Each row is a point on a landscape with many valleys, with its height.
A ball rolls from a point to the lowest of its 2 nearest points, and stops where none of them is lower. Distance is the straight distance between rows; heights are no part of it.
J213: [162 133 145 130 93 130 160 122 114 93 103 118 120 135 133 137 116 116 126 119 114 120 128 111 99 140 110 106 139 119 117 107 96 118]  (h 227)
J607: [138 128 147 147 136 134 152 122 103 83 146 158 131 140 155 154 96 109 136 138 145 105 118 125 95 121 131 111 105 127 156 121 134 132]  (h 489)
J722: [103 135 123 149 131 122 97 141 139 134 145 148 124 109 122 137 146 153 123 117 133 102 121 150 138 118 132 134 72 149 155 134 182 143]  (h 372)
J16: [113 128 117 132 131 132 107 89 158 147 151 149 127 123 143 135 138 146 134 169 111 142 160 184 97 95 148 133 109 130 146 142 153 150]  (h 315)
J523: [152 121 138 146 120 123 164 86 112 121 105 152 133 121 140 135 131 108 127 134 127 145 166 146 67 110 130 106 117 151 142 128 99 141]  (h 251)
J399: [168 137 129 155 93 118 159 112 105 117 77 125 122 113 143 130 113 124 113 99 119 154 137 121 103 122 115 90 113 144 130 97 102 126]  (h 704)
J87: [131 138 119 158 145 120 139 70 104 135 166 155 137 120 146 139 110 123 133 160 139 143 144 153 86 99 158 119 108 129 170 131 132 141]  (h 416)
J812: [99 141 115 151 138 116 99 101 127 141 188 164 121 127 129 134 133 144 139 148 142 125 134 149 127 114 152 137 87 137 168 137 179 141]  (h 886)
J855: [125 117 127 116 122 130 112 126 149 142 119 82 132 142 124 120 118 138 118 111 118 161 137 120 147 119 121 127 160 107 114 101 118 121]  (h 607)
J52: [110 113 128 132 148 130 100 115 162 172 135 78 146 127 114 114 101 127 111 136 140 184 131 120 176 114 132 132 151 87 93 105 123 131]  (h 182)
J321: [112 118 128 134 130 138 118 150 153 139 124 57 137 141 129 133 115 128 124 93 142 152 135 109 181 128 119 112 158 112 69 95 126 112]  (h 657)
J536: [153 148 161 124 109 169 151 146 128 83 104 134 116 134 154 161 108 118 136 105 92 86 139 117 93 131 106 120 120 136 102 124 108 122]  (h 348)
J481: [94 134 135 113 151 141 100 181 132 141 128 105 128 131 131 134 119 151 128 100 146 92 107 112 183 142 132 142 122 116 136 130 165 121]  (h 259)
J783: [117 145 118 128 137 114 164 113 97 110 129 180 120 98 151 145 143 99 134 145 156 102 135 129 73 140 142 123 108 161 136 177 113 129]  (h 779)
J229: [165 125 125 149 103 113 163 104 86 99 120 121 141 131 138 125 77 117 126 120 131 144 117 100 108 136 120 91 129 107 145 91 93 118]  (h 606)
J216: [155 139 109 173 119 99 136 96 92 138 101 134 129 94 122 99 114 126 111 104 133 167 120 124 128 145 134 94 80 158 152 110 127 124]  (h 716)
J391: [128 114 108 117 111 156 95 136 188 141 118 119 143 122 132 147 129 154 128 137 82 131 151 174 112 78 117 129 106 145 135 111 169 154]  (h 190)
J155: [115 143 118 126 134 106 122 121 126 150 114 161 117 96 96 113 189 133 115 141 141 115 144 152 122 125 136 139 110 176 120 179 134 132]  (h 534)
J68: [145 121 146 115 121 156 139 99 153 116 102 144 131 135 171 145 129 127 140 150 96 138 178 172 62 97 128 123 133 133 128 124 111 152]  (h 670)
J400: [139 126 146 98 115 154 134 130 155 115 90 140 120 127 158 139 163 130 135 134 95 113 176 166 74 118 109 136 126 159 103 152 110 152]  (h 650)
J907: [107 108 129 118 157 142 101 126 168 163 176 121 149 158 125 133 104 144 120 149 120 153 136 142 151 101 137 151 155 82 139 109 142 135]  (h 584)
J930: [156 130 137 120 89 128 144 127 139 126 75 125 119 113 126 124 156 128 114 108 106 138 148 143 95 117 105 114 123 148 103 118 105 132]  (h 696)
J938: [133 126 110 136 127 98 105 116 133 152 100 115 127 100 89 96 160 138 117 114 119 159 123 149 143 128 134 128 113 159 129 128 140 138]  (h 685)
J421: [110 125 157 123 156 159 126 156 148 98 162 118 119 183 131 159 89 135 143 114 103 108 117 112 146 138 120 141 169 81 120 115 134 118]  (h 647)
J139: [122 138 139 142 121 156 112 159 142 112 119 143 129 113 158 161 120 151 130 88 117 92 138 142 117 111 110 131 77 154 144 112 163 153]  (h 430)
J45: [144 133 125 125 127 118 164 94 99 93 146 152 135 141 140 130 133 78 148 177 153 140 126 140 72 137 123 135 154 113 135 140 95 126]  (h 641)
J236: [105 129 119 109 140 106 92 141 156 175 100 114 138 105 93 108 168 146 132 124 141 108 118 158 167 130 139 146 127 159 119 152 156 138]  (h 728)
J850: [111 148 103 152 146 87 103 107 108 154 155 162 117 107 93 91 159 143 121 130 155 129 112 124 145 140 139 137 99 159 146 160 160 139]  (h 337)
J141: [136 119 97 128 109 125 94 132 181 145 102 109 136 97 117 131 137 151 128 117 84 144 132 163 128 84 122 119 102 155 133 107 163 147]  (h 228)
J392: [160 123 135 114 94 139 140 104 144 132 118 112 133 138 126 129 127 131 121 132 98 156 144 140 103 109 124 115 142 113 124 97 101 127]  (h 594)
J731: [127 145 151 107 121 170 123 166 157 99 107 99 113 150 130 151 121 154 130 103 90 96 125 129 140 123 118 140 148 122 100 111 139 122]  (h 608)
J844: [110 138 106 136 145 99 112 127 103 161 125 149 121 103 93 94 159 139 116 126 164 110 108 120 165 148 138 143 119 154 136 165 142 127]  (h 419)
J40: [91 137 125 100 139 127 109 160 125 161 101 139 128 114 113 112 159 130 141 127 165 92 114 114 182 158 135 143 134 145 126 157 140 104]  (h 710)
J837: [101 121 104 150 157 103 113 131 108 140 182 167 123 137 119 114 115 125 127 135 167 115 102 103 159 142 143 153 121 108 148 140 157 135]  (h 581)
J709: [114 137 117 132 134 112 109 140 121 149 119 145 121 103 99 113 167 141 115 124 146 104 120 138 149 132 137 139 107 156 136 164 149 130]  (h 482)
J495: [141 120 129 123 125 146 128 91 147 142 152 135 137 140 145 135 129 134 132 171 107 146 154 174 93 98 145 129 126 111 146 123 127 143]  (h 316)
J719: [143 114 128 115 107 126 127 114 136 135 115 103 128 140 114 117 133 131 116 121 114 157 135 123 126 125 120 125 150 112 124 108 107 122]  (h 600)
J693: [151 140 160 132 112 161 148 134 128 77 130 129 122 158 148 160 100 115 144 123 98 101 127 117 100 133 115 118 132 111 120 112 118 123]  (h 329)
J136: [153 129 140 140 122 118 177 102 87 81 128 151 142 134 138 133 111 85 137 157 150 129 125 131 71 131 119 107 138 127 136 126 89 126]  (h 623)
J447: [126 122 120 134 113 126 117 103 155 147 115 147 132 108 122 123 155 139 127 137 106 147 162 175 98 104 122 121 101 162 133 137 141 146]  (h 561)
J489: [113 146 154 107 136 182 122 177 129 91 111 129 116 147 127 156 113 140 145 111 100 76 112 101 152 147 124 133 147 124 114 147 139 94]  (h 486)
J103: [119 117 97 162 144 100 128 101 96 136 182 166 137 130 119 107 115 120 132 140 158 134 105 106 137 139 138 132 113 108 160 125 142 132]  (h 528)
J275: [121 114 108 141 149 114 91 106 144 178 147 105 139 104 100 87 120 143 116 123 120 177 121 136 156 118 139 137 133 128 142 113 136 144]  (h 275)
J60: [138 109 111 144 131 90 141 91 107 155 113 127 135 122 94 77 146 108 115 137 137 176 127 102 131 151 128 130 157 129 120 132 89 134]  (h 640)
J445: [129 133 140 97 129 138 141 157 99 81 106 168 121 128 120 133 142 105 145 143 140 86 115 86 126 152 125 125 148 140 119 175 114 84]  (h 596)
J902: [109 148 116 148 148 101 153 102 96 114 147 180 115 108 153 145 127 114 132 136 160 107 136 137 80 130 148 122 90 163 154 162 135 141]  (h 800)
J863: [155 116 121 137 113 110 151 79 112 143 127 140 141 128 107 107 144 107 126 153 127 161 137 133 102 128 128 120 138 127 139 122 91 130]  (h 178)
J37: [113 137 135 138 145 148 117 142 128 101 175 162 115 143 158 162 123 134 141 139 139 95 116 137 125 126 144 140 90 122 161 140 169 139]  (h 578)
J933: [122 114 109 111 136 100 101 123 153 172 97 75 141 112 102 94 143 125 127 105 127 176 129 138 176 124 133 120 144 155 93 116 126 141]  (h 668)
J661: [100 112 132 115 143 117 102 122 170 173 115 90 143 134 107 110 131 117 125 134 145 166 131 131 172 136 123 137 153 106 78 115 123 132]  (h 211)
J715: [99 117 120 113 142 131 78 151 179 149 133 87 145 141 125 137 114 155 131 110 116 136 126 143 175 102 131 142 136 113 134 100 172 138]  (h 624)
J632: [122 127 137 145 130 136 120 137 126 112 156 153 120 138 139 147 123 134 131 126 137 103 117 131 128 126 132 128 91 124 159 120 157 137]  (h 522)
J752: [131 128 133 142 116 122 135 114 131 131 114 154 124 112 127 133 148 129 121 119 126 127 147 153 100 123 123 120 95 158 138 137 131 143]  (h 529)
J832: [144 120 109 119 104 121 109 122 150 147 103 83 132 106 120 114 136 144 116 111 95 173 125 145 140 100 129 115 131 142 120 99 122 133]  (h 273)
J9: [148 125 104 160 115 108 129 107 91 142 126 111 130 107 126 98 110 125 116 103 130 172 110 111 149 150 131 102 93 138 152 98 128 126]  (h 724)
J436: [151 120 104 114 105 118 120 111 146 153 98 71 134 112 118 100 139 134 108 113 95 190 128 138 139 105 125 108 152 140 107 101 95 127]  (h 281)
J779: [129 136 139 99 136 144 133 139 141 122 114 155 106 129 133 143 173 121 133 159 130 105 149 151 104 122 139 152 139 142 115 181 123 129]  (h 697)
J810: [145 125 138 104 102 126 137 130 146 130 81 112 118 130 104 118 164 131 110 122 114 132 144 144 113 120 116 132 147 141 101 132 107 129]  (h 689)
J199: [118 137 138 115 138 144 128 127 146 112 127 163 108 125 162 155 160 126 140 152 122 106 152 161 84 123 137 151 118 140 130 167 134 147]  (h 642)
J86: [105 131 146 90 139 131 120 149 168 152 107 107 136 144 116 128 144 137 134 127 135 112 129 138 162 146 119 148 164 113 93 139 120 121]  (h 296)
J880: [110 143 135 118 153 160 117 163 125 100 164 171 113 133 154 167 134 134 143 143 139 82 112 122 133 133 143 144 101 128 150 165 168 127]  (h 652)
J69: [130 129 117 162 131 109 132 96 102 131 153 160 131 124 122 120 125 127 128 133 147 132 119 127 124 133 137 115 92 131 164 124 137 133]  (h 492)
J546: [102 115 130 132 149 114 110 140 135 151 142 125 129 147 116 121 121 128 120 127 152 130 116 114 160 138 131 149 145 105 132 121 135 130]  (h 512)
J434: [105 110 125 141 148 102 131 149 100 144 130 109 130 129 115 106 104 118 110 125 168 133 108 80 174 162 128 130 134 110 104 134 125 124]  (h 434)
J884: [158 134 140 129 103 171 127 121 157 129 133 114 139 134 157 159 91 152 126 127 86 140 147 160 102 81 124 119 116 119 137 84 137 147]  (h 237)
J61: [136 122 109 151 134 121 107 103 129 168 159 109 140 108 117 101 110 143 117 117 112 174 114 134 145 121 135 129 115 119 156 104 132 144]  (h 302)
J326: [118 127 123 115 161 128 134 161 103 97 184 165 130 148 140 143 99 113 147 144 153 95 91 99 139 147 125 151 142 98 139 157 141 113]  (h 675)
J638: [158 119 128 114 93 140 130 104 157 143 105 122 141 126 123 127 139 134 118 139 91 161 153 163 98 97 122 115 131 133 122 110 111 137]  (h 589)
J654: [98 135 140 104 145 144 115 175 132 139 118 105 127 133 127 127 119 140 134 110 144 92 115 105 176 158 125 135 146 115 116 136 137 107]  (h 352)
J548: [174 133 122 149 102 125 143 93 124 152 125 100 138 116 134 121 98 137 107 115 105 174 120 140 118 105 129 107 122 119 146 88 102 136]  (h 390)
J622: [98 144 152 97 147 162 120 177 142 122 113 117 122 143 128 145 115 138 151 111 129 83 116 102 175 161 120 134 164 112 109 143 131 92]  (h 417)
J767: [146 107 112 144 119 83 159 106 84 125 110 126 138 121 102 85 131 103 118 134 142 161 116 91 123 165 117 121 144 118 118 131 81 127]  (h 631)
J577: [158 134 139 138 91 134 151 117 131 121 77 130 123 113 143 135 130 129 119 99 108 143 148 137 94 111 107 103 116 151 120 101 110 136]  (h 701)
J626: [135 107 116 135 122 91 161 135 74 113 116 115 133 120 114 94 113 114 113 122 149 133 110 81 137 169 115 117 136 115 110 140 90 118]  (h 621)
J791: [108 107 130 128 153 123 109 125 148 156 159 138 135 160 119 124 123 129 127 145 140 144 130 126 148 118 136 154 157 99 134 117 134 129]  (h 551)
J682: [128 147 153 80 144 157 143 150 133 112 115 143 121 161 126 147 145 112 159 158 123 97 133 124 123 139 133 146 189 128 101 178 106 100]  (h 332)
J602: [144 135 103 157 120 123 105 117 127 156 141 96 139 95 132 115 106 148 121 100 105 168 110 141 154 112 139 114 92 133 159 88 150 140]  (h 326)
J95: [164 140 114 169 105 105 156 114 92 119 76 128 124 99 139 117 114 122 104 88 130 158 130 119 113 134 121 86 90 161 137 107 115 124]  (h 708)
J259: [107 112 111 127 152 113 86 107 167 184 142 122 145 120 97 91 131 143 123 142 128 162 130 153 155 111 140 145 152 130 132 126 142 148]  (h 232)
J306: [114 129 108 134 139 93 86 124 147 158 111 121 127 97 82 96 164 150 127 118 126 135 120 160 150 119 136 137 109 170 133 143 166 141]  (h 703)
J757: [108 132 133 127 136 139 103 168 126 125 136 119 122 129 127 131 128 150 120 105 139 93 105 122 162 136 129 141 106 121 151 127 166 129]  (h 130)
J621: [134 110 132 119 136 101 160 110 118 122 133 134 141 155 105 107 136 94 136 162 145 147 133 107 104 136 117 146 189 101 104 134 74 122]  (h 99)
J949: [146 137 150 118 122 146 164 146 102 63 130 138 134 140 133 141 111 102 147 139 111 90 110 106 99 151 118 118 153 112 109 149 92 97]  (h 258)
J54: [139 131 125 119 131 128 151 82 119 110 145 150 125 141 146 136 143 91 149 180 137 144 141 154 75 120 141 142 152 108 138 136 105 132]  (h 660)
J325: [93 152 121 150 144 97 131 105 112 134 152 175 114 106 149 139 136 130 134 132 145 111 147 147 94 124 147 125 76 170 152 157 152 149]  (h 823)
J357: [122 132 100 120 147 103 128 81 119 143 164 159 118 140 108 110 162 104 140 172 154 144 144 141 108 129 151 162 151 125 129 163 134 145]  (h 433)
J924: [136 116 106 150 136 95 124 99 108 162 118 115 129 109 97 72 140 117 111 120 133 184 122 110 148 151 132 123 132 145 129 125 111 134]  (h 651)
J227: [131 136 155 141 145 151 151 134 109 80 129 160 126 133 182 169 97 111 137 122 125 89 129 124 76 123 131 122 107 146 145 139 131 142]  (h 520)
J494: [141 131 159 123 120 164 135 126 141 102 140 133 123 156 151 155 112 128 144 137 101 118 138 139 104 114 125 126 125 110 137 101 134 132]  (h 301)
J137: [106 146 123 99 141 131 114 145 142 153 126 157 119 126 109 131 169 137 136 152 156 94 135 152 151 127 147 159 134 152 127 178 151 125]  (h 810)
J38: [127 108 113 155 149 116 129 98 122 159 187 140 145 132 118 112 109 120 124 153 134 160 121 114 128 117 141 142 137 88 151 115 119 136]  (h 257)
J982: [134 142 155 133 125 161 134 160 117 84 129 149 119 124 158 159 94 134 128 105 117 74 110 104 123 138 117 116 90 129 138 124 145 123]  (h 560)
J272: [123 128 116 137 108 132 118 175 116 118 124 67 123 124 144 129 125 151 118 76 120 123 105 104 173 125 125 108 105 145 117 92 156 121]  (h 369)
J550: [139 130 138 112 121 131 158 141 92 76 116 170 131 103 136 138 130 100 137 143 144 89 112 98 104 150 120 112 120 141 127 168 103 94]  (h 569)
J381: [136 134 146 128 134 140 167 139 94 77 126 169 134 109 166 155 106 103 133 135 137 85 119 110 87 140 126 110 108 149 137 157 116 117]  (h 547)
J660: [174 130 133 153 114 132 146 93 120 141 149 111 146 132 139 136 81 136 114 124 112 156 123 138 109 101 134 110 119 102 161 90 110 142]  (h 382)
J488: [136 147 146 123 115 165 124 162 133 105 100 142 127 107 165 158 128 142 132 84 104 79 145 128 106 122 99 128 92 167 127 128 134 142]  (h 389)
J285: [99 116 131 141 157 103 127 135 123 150 140 130 131 141 113 112 113 113 118 145 168 135 107 91 167 151 136 147 149 96 111 129 123 127]  (h 470)
J290: [148 129 123 120 97 125 160 153 79 96 88 109 113 100 124 117 123 126 114 109 129 109 116 88 132 166 114 97 120 136 109 139 99 95]  (h 599)
J768: [136 120 116 130 108 112 129 133 112 137 104 74 122 123 120 106 137 128 111 92 123 168 124 111 152 133 118 112 136 144 105 106 113 120]  (h 666)
J267: [90 121 141 110 150 117 107 145 167 166 120 98 138 139 115 122 137 126 129 131 151 139 121 127 176 150 121 145 149 98 83 125 131 127]  (h 245)
J634: [119 133 137 158 123 147 114 133 130 119 140 151 129 121 153 155 103 146 128 108 131 112 135 141 121 109 132 120 74 138 166 106 170 146]  (h 476)
J206: [132 138 121 105 134 125 144 122 121 127 120 162 110 119 120 133 183 106 129 166 145 112 149 141 98 131 143 148 140 146 117 188 111 127]  (h 734)
J355: [132 138 129 119 130 121 158 115 116 116 117 166 115 108 145 143 169 97 135 156 142 109 145 140 75 138 134 133 122 148 124 176 101 133]  (h 759)
J582: [102 147 116 97 147 138 112 155 124 139 127 176 114 125 112 135 159 123 144 147 170 86 128 119 160 141 148 150 130 150 138 184 154 109]  (h 797)
J293: [106 127 149 125 148 149 118 158 152 115 137 92 119 164 130 148 94 139 130 103 123 118 127 110 160 144 119 134 167 86 105 106 132 116]  (h 625)
J77: [159 136 150 123 101 138 173 134 107 68 110 125 129 133 126 136 112 103 138 129 107 100 119 106 92 152 113 110 152 114 103 131 79 104]  (h 239)
J965: [141 125 113 135 109 107 124 123 112 142 96 99 122 109 112 103 150 126 110 101 122 164 118 128 142 139 126 116 114 151 121 113 124 128]  (h 672)
J677: [106 139 126 148 128 127 117 147 126 131 126 159 122 94 132 136 148 147 119 108 136 93 126 136 126 129 126 124 68 159 151 148 157 136]  (h 439)
J691: [145 133 129 148 84 145 143 145 115 94 104 73 115 132 155 134 116 144 122 90 103 133 119 106 137 133 113 97 136 133 102 80 116 110]  (h 592)
J360: [133 102 124 132 146 126 138 103 134 151 176 128 147 152 122 123 113 116 127 165 125 161 133 121 113 108 133 146 163 79 134 114 105 129]  (h 210)
J559: [142 136 140 115 132 130 166 137 93 66 159 149 140 147 140 133 108 92 148 153 135 109 101 115 95 151 114 129 161 103 115 152 94 104]  (h 293)
J338: [115 104 118 152 130 110 132 154 93 135 141 89 131 129 120 108 93 121 102 98 156 151 110 74 178 153 119 111 120 123 102 111 132 119]  (h 407)
J251: [126 128 131 117 144 128 136 153 108 106 156 151 124 145 130 135 122 121 132 139 146 92 103 102 137 144 128 140 138 109 138 155 125 113]  (h 628)
J14: [144 127 124 127 101 161 110 130 172 136 126 117 144 121 149 152 107 158 128 125 84 135 144 164 113 78 119 124 106 133 140 90 155 150]  (h 221)
J449: [122 120 121 130 122 118 127 146 135 144 111 58 134 133 120 118 128 126 117 89 137 159 133 109 172 131 114 108 154 137 74 104 114 116]  (h 662)
J829: [136 142 143 134 109 151 130 163 113 94 117 120 111 118 152 147 104 145 121 94 114 87 104 101 139 142 116 117 95 123 131 111 148 121]  (h 577)
J860: [137 126 133 126 118 122 138 142 109 112 121 116 118 135 121 121 129 129 117 117 132 110 112 108 135 149 120 124 130 116 131 126 116 120]  (h 570)
J721: [134 129 136 119 134 138 146 87 142 114 120 157 121 132 165 149 141 112 145 169 119 140 160 168 60 108 142 133 138 120 139 135 113 142]  (h 683)
J749: [112 113 108 121 132 120 80 155 163 149 125 65 142 122 131 130 118 150 132 95 112 147 123 130 184 98 138 126 128 136 126 96 166 140]  (h 636)
J927: [131 126 128 100 114 115 118 135 152 145 78 79 129 128 110 114 154 134 116 108 119 145 131 142 145 121 126 123 154 144 93 122 117 130]  (h 681)
J83: [137 131 143 119 124 136 138 146 121 110 129 139 119 137 125 136 142 124 127 136 129 97 120 120 122 137 123 133 124 122 133 142 122 123]  (h 591)
J822: [167 125 136 154 128 138 150 83 124 137 157 120 147 139 146 143 90 135 118 142 116 150 139 161 89 88 143 115 116 108 162 102 117 153]  (h 370)
J549: [120 123 116 99 127 102 104 140 158 163 86 74 138 116 106 109 156 135 128 107 128 141 126 145 171 127 134 129 140 159 92 129 132 141]  (h 674)
J333: [117 147 149 81 144 156 128 160 135 121 114 159 115 147 123 147 154 118 156 154 138 91 134 120 139 141 135 146 163 140 115 179 127 100]  (h 432)
J237: [107 144 151 83 144 151 120 163 159 145 122 136 125 150 120 141 149 140 147 146 136 94 130 139 155 135 126 154 159 129 115 159 129 112]  (h 391)
J867: [109 113 147 109 147 123 129 120 169 155 125 117 135 163 109 124 124 118 130 150 143 150 139 125 145 136 121 145 181 88 88 121 101 121]  (h 266)
J133: [103 142 108 149 150 94 82 107 130 161 163 152 124 110 92 93 151 154 129 135 145 138 118 140 151 123 138 142 106 156 151 145 173 141]  (h 260)
J562: [102 131 122 138 137 133 88 165 143 131 138 128 125 116 117 138 139 161 126 105 132 90 110 143 161 116 135 148 85 135 157 129 190 141]  (h 278)
J76: [152 124 136 129 102 148 145 117 135 106 136 94 131 152 140 139 94 133 130 115 95 143 138 110 112 129 116 114 168 84 120 80 98 113]  (h 209)
J909: [127 139 126 156 126 107 139 119 109 132 117 163 123 95 123 125 145 131 114 108 142 114 131 134 114 140 125 112 75 161 144 145 133 135]  (h 493)
J934: [94 135 122 101 141 116 101 155 139 173 101 117 138 105 105 109 165 137 137 123 153 99 116 136 183 147 136 146 131 147 119 152 147 123]  (h 738)
J403: [126 130 123 157 139 125 143 95 105 113 160 161 131 133 148 146 107 116 138 146 152 126 132 136 98 113 147 114 100 128 170 123 139 136]  (h 452)
J395: [142 145 137 150 92 147 135 158 112 95 99 98 109 117 166 145 104 147 121 80 110 110 112 105 135 128 113 98 101 139 114 83 141 123]  (h 588)
J235: [131 126 143 106 144 118 152 135 131 128 129 132 130 160 110 122 136 105 138 150 143 120 131 115 123 146 121 148 188 106 100 149 87 116]  (h 168)
J98: [102 121 130 128 138 128 106 160 150 146 130 67 135 139 128 129 113 135 128 93 140 138 125 115 182 130 124 127 140 113 97 102 152 123]  (h 649)
J998: [133 128 113 151 102 128 112 164 121 121 111 79 123 105 147 132 130 150 128 80 107 140 106 120 163 110 128 102 86 156 124 81 162 132]  (h 356)
J856: [119 115 116 126 146 102 130 100 133 162 149 156 132 146 98 103 150 108 130 161 156 148 134 126 132 131 142 158 171 119 117 145 115 139]  (h 364)
J958: [133 126 126 139 114 117 130 140 98 116 123 125 118 120 130 125 122 132 112 108 139 111 102 107 142 151 122 114 99 123 146 122 136 125]  (h 553)
J303: [151 122 135 134 99 130 154 123 118 92 124 99 125 147 132 131 104 120 129 113 108 132 127 100 111 149 112 108 161 98 114 94 90 111]  (h 216)
J885: [138 141 151 96 113 162 127 160 157 111 91 109 115 138 122 142 144 145 123 115 97 99 141 139 121 116 114 140 142 135 97 129 128 124]  (h 622)
J744: [122 115 145 119 141 123 137 131 143 131 132 115 127 165 113 127 120 119 130 136 133 135 135 111 130 137 120 142 178 91 110 120 100 116]  (h 226)
J369: [143 151 154 117 108 175 133 161 132 96 93 136 117 116 159 155 125 133 134 90 91 79 146 117 103 129 95 124 111 150 105 132 117 124]  (h 365)
J706: [148 127 151 127 127 171 133 113 148 115 141 131 135 148 168 160 96 137 139 151 95 131 157 160 89 92 136 128 120 107 146 102 137 147]  (h 265)
J156: [140 133 103 159 107 123 112 140 118 140 124 88 130 95 145 120 116 143 126 86 110 163 105 129 165 111 135 100 79 156 146 82 155 128]  (h 343)
J700: [101 132 120 121 134 125 106 136 158 139 123 150 117 109 125 130 176 144 128 145 123 105 157 176 110 105 130 150 104 168 125 174 161 149]  (h 360)
J545: [103 127 115 125 131 123 97 111 158 140 142 149 116 130 128 130 160 142 130 163 120 132 155 180 111 104 144 146 111 148 136 156 164 148]  (h 199)
J299: [129 105 122 153 144 110 132 104 116 160 139 99 141 119 107 97 103 110 106 142 135 191 123 87 149 133 132 129 152 93 115 114 103 131]  (h 124)
J764: [111 143 131 103 149 151 117 164 124 116 143 170 114 133 129 151 147 132 140 144 151 84 122 117 148 135 144 148 124 138 143 176 156 111]  (h 733)
J760: [123 116 115 136 115 121 130 169 91 121 134 81 120 122 135 119 108 136 107 83 140 122 103 89 174 149 117 104 107 136 119 110 143 116]  (h 388)
J736: [133 112 111 125 137 103 119 106 130 169 101 87 135 109 96 80 142 116 111 115 128 193 132 123 157 133 128 124 151 148 104 119 103 136]  (h 661)
J978: [138 139 139 127 103 157 135 146 138 91 109 86 113 148 139 144 115 143 121 94 94 117 127 115 133 134 116 123 154 115 102 94 118 114]  (h 598)
J439: [111 140 132 92 140 151 116 157 152 140 102 158 117 120 123 139 178 135 137 153 138 96 152 158 131 117 140 152 135 159 116 183 143 124]  (h 754)
J419: [101 138 136 94 134 135 117 170 122 127 92 143 119 124 116 120 151 126 144 126 159 85 117 99 169 161 126 132 145 143 125 159 133 91]  (h 671)
J442: [104 136 118 118 133 126 110 146 144 147 103 156 124 86 112 125 186 145 125 124 127 94 154 156 122 113 125 142 98 179 126 183 151 133]  (h 462)
J220: [95 149 121 141 139 110 111 110 129 133 163 171 109 115 144 143 146 136 137 147 143 111 146 156 106 119 150 141 81 152 153 157 171 149]  (h 853)
J951: [150 115 115 153 103 120 145 118 95 124 140 95 136 128 147 120 80 124 122 106 123 162 116 93 135 140 122 97 126 103 138 84 106 117]  (h 601)
J669: [116 133 131 95 131 124 129 159 106 107 91 164 116 125 109 121 151 114 141 137 166 85 117 90 153 160 128 129 147 149 122 175 120 87]  (h 632)
J121: [144 128 148 101 108 158 133 147 159 114 94 130 116 132 133 142 154 136 126 123 92 110 157 155 91 113 105 135 130 146 98 133 121 139]  (h 635)
J32: [119 124 119 133 154 123 133 139 103 92 195 164 131 153 149 144 98 111 146 143 159 106 95 111 131 139 128 143 123 95 158 133 153 124]  (h 718)
J977: [110 147 121 124 142 119 133 95 136 114 144 170 107 125 155 155 151 109 145 159 141 121 144 160 71 127 153 151 120 129 143 161 137 147]  (h 575)
J367: [125 142 154 116 128 177 125 173 114 76 115 150 117 131 144 157 108 132 139 113 101 67 109 93 137 145 118 124 114 126 125 145 143 96]  (h 530)
J309: [110 148 101 121 144 103 131 80 114 124 164 168 112 127 125 135 157 100 146 172 156 133 141 148 88 135 152 155 124 124 143 165 140 143]  (h 502)
J226: [146 112 131 133 129 127 149 102 120 131 165 128 146 152 130 125 111 111 137 154 120 148 131 119 103 122 122 132 155 85 142 104 96 123]  (h 177)
J725: [142 116 111 128 110 107 156 147 64 113 102 112 125 101 119 102 120 126 111 110 144 120 108 82 150 173 117 106 109 137 119 148 103 105]  (h 609)
J945: [145 134 137 121 109 131 158 147 91 94 86 150 118 91 133 129 128 117 122 117 132 93 120 91 115 155 110 100 106 143 125 150 102 97]  (h 587)
J182: [116 107 128 146 153 118 110 106 141 175 143 99 144 124 106 106 103 120 106 144 141 185 126 104 164 121 141 138 149 91 113 112 118 133]  (h 155)
J593: [150 129 122 148 92 123 144 131 91 112 114 90 119 123 148 125 103 131 120 94 121 148 110 100 139 143 116 90 115 132 127 86 120 114]  (h 597)
J90: [153 117 127 139 128 134 134 82 139 155 176 122 148 144 139 124 108 134 129 158 112 152 136 168 103 98 142 129 129 100 154 113 120 153]  (h 349)
J750: [103 115 136 106 149 147 96 144 182 147 153 103 145 162 128 142 102 159 129 124 113 143 138 144 158 101 126 143 159 88 128 98 151 130]  (h 605)
J761: [113 107 129 119 152 108 135 102 152 166 142 140 142 155 103 110 133 105 127 170 151 162 138 118 138 125 135 155 182 97 101 130 101 130]  (h 313)
J843: [121 119 137 135 147 142 125 140 122 100 190 146 128 170 154 150 95 125 148 140 128 113 107 116 131 128 126 135 127 88 164 107 150 126]  (h 687)
J870: [146 130 117 155 139 119 131 67 121 161 182 139 143 126 127 116 116 131 131 160 125 158 134 158 105 106 148 128 117 117 155 125 125 148]  (h 377)
J350: [151 119 131 141 114 109 168 109 84 81 135 143 145 136 130 121 92 101 138 138 147 129 109 112 98 143 112 106 132 108 140 108 92 119]  (h 612)
J576: [157 123 128 142 115 104 166 79 108 127 109 154 134 121 115 117 155 98 129 153 135 151 146 141 82 129 127 112 126 146 129 133 87 130]  (h 212)
J591: [122 122 146 130 144 148 129 150 131 91 172 129 124 174 143 151 92 127 144 126 112 111 112 110 132 136 117 134 145 82 141 109 136 119]  (h 667)
J221: [119 121 136 119 129 149 113 139 160 122 131 85 128 158 131 140 103 146 123 104 109 145 138 121 145 123 118 127 170 92 108 92 124 116]  (h 613)
J539: [107 122 110 136 149 110 86 102 146 170 163 145 133 128 97 97 145 145 129 144 136 146 132 151 146 114 144 151 136 139 144 138 157 142]  (h 150)
J101: [132 122 114 124 108 126 102 133 153 138 108 105 133 111 116 125 139 147 122 112 102 146 128 150 137 104 127 127 114 141 134 104 151 138]  (h 253)
J268: [137 128 146 88 141 131 149 129 141 126 123 132 119 168 117 131 154 109 143 164 136 117 140 138 113 135 128 150 188 120 100 162 92 120]  (h 235)
J228: [122 123 115 155 128 106 117 123 98 134 143 138 123 119 119 109 127 135 115 113 147 125 101 114 150 152 130 122 92 129 158 125 148 131]  (h 527)
J339: [149 110 126 128 118 112 152 99 112 124 138 136 139 148 113 113 135 101 132 152 131 150 131 118 102 133 121 129 158 106 131 120 85 124]  (h 144)
J501: [150 119 137 134 121 143 148 111 131 122 166 104 145 153 139 139 83 126 129 133 102 146 132 112 108 120 120 120 158 70 136 83 98 120]  (h 200)
J648: [145 120 111 125 106 132 115 101 161 155 118 125 141 111 109 114 142 139 117 143 94 162 148 178 106 95 128 116 116 146 131 121 129 144]  (h 579)

Two balls start at each pair of points below. Name the first point that both come to, or write -.
J199 and J37 => -
J750 and J293 => -
J634 and J227 => -
J272 and J855 => -

Call two points neighbours if one is among the 2 nearest of the other. Go from one point of each pair to the other, from neighbour to neighbour, staying as low as possible. Name the highest point that can't be avoided.
J757 and J235 => J752
J235 and J299 => J333
J545 and J539 => J155
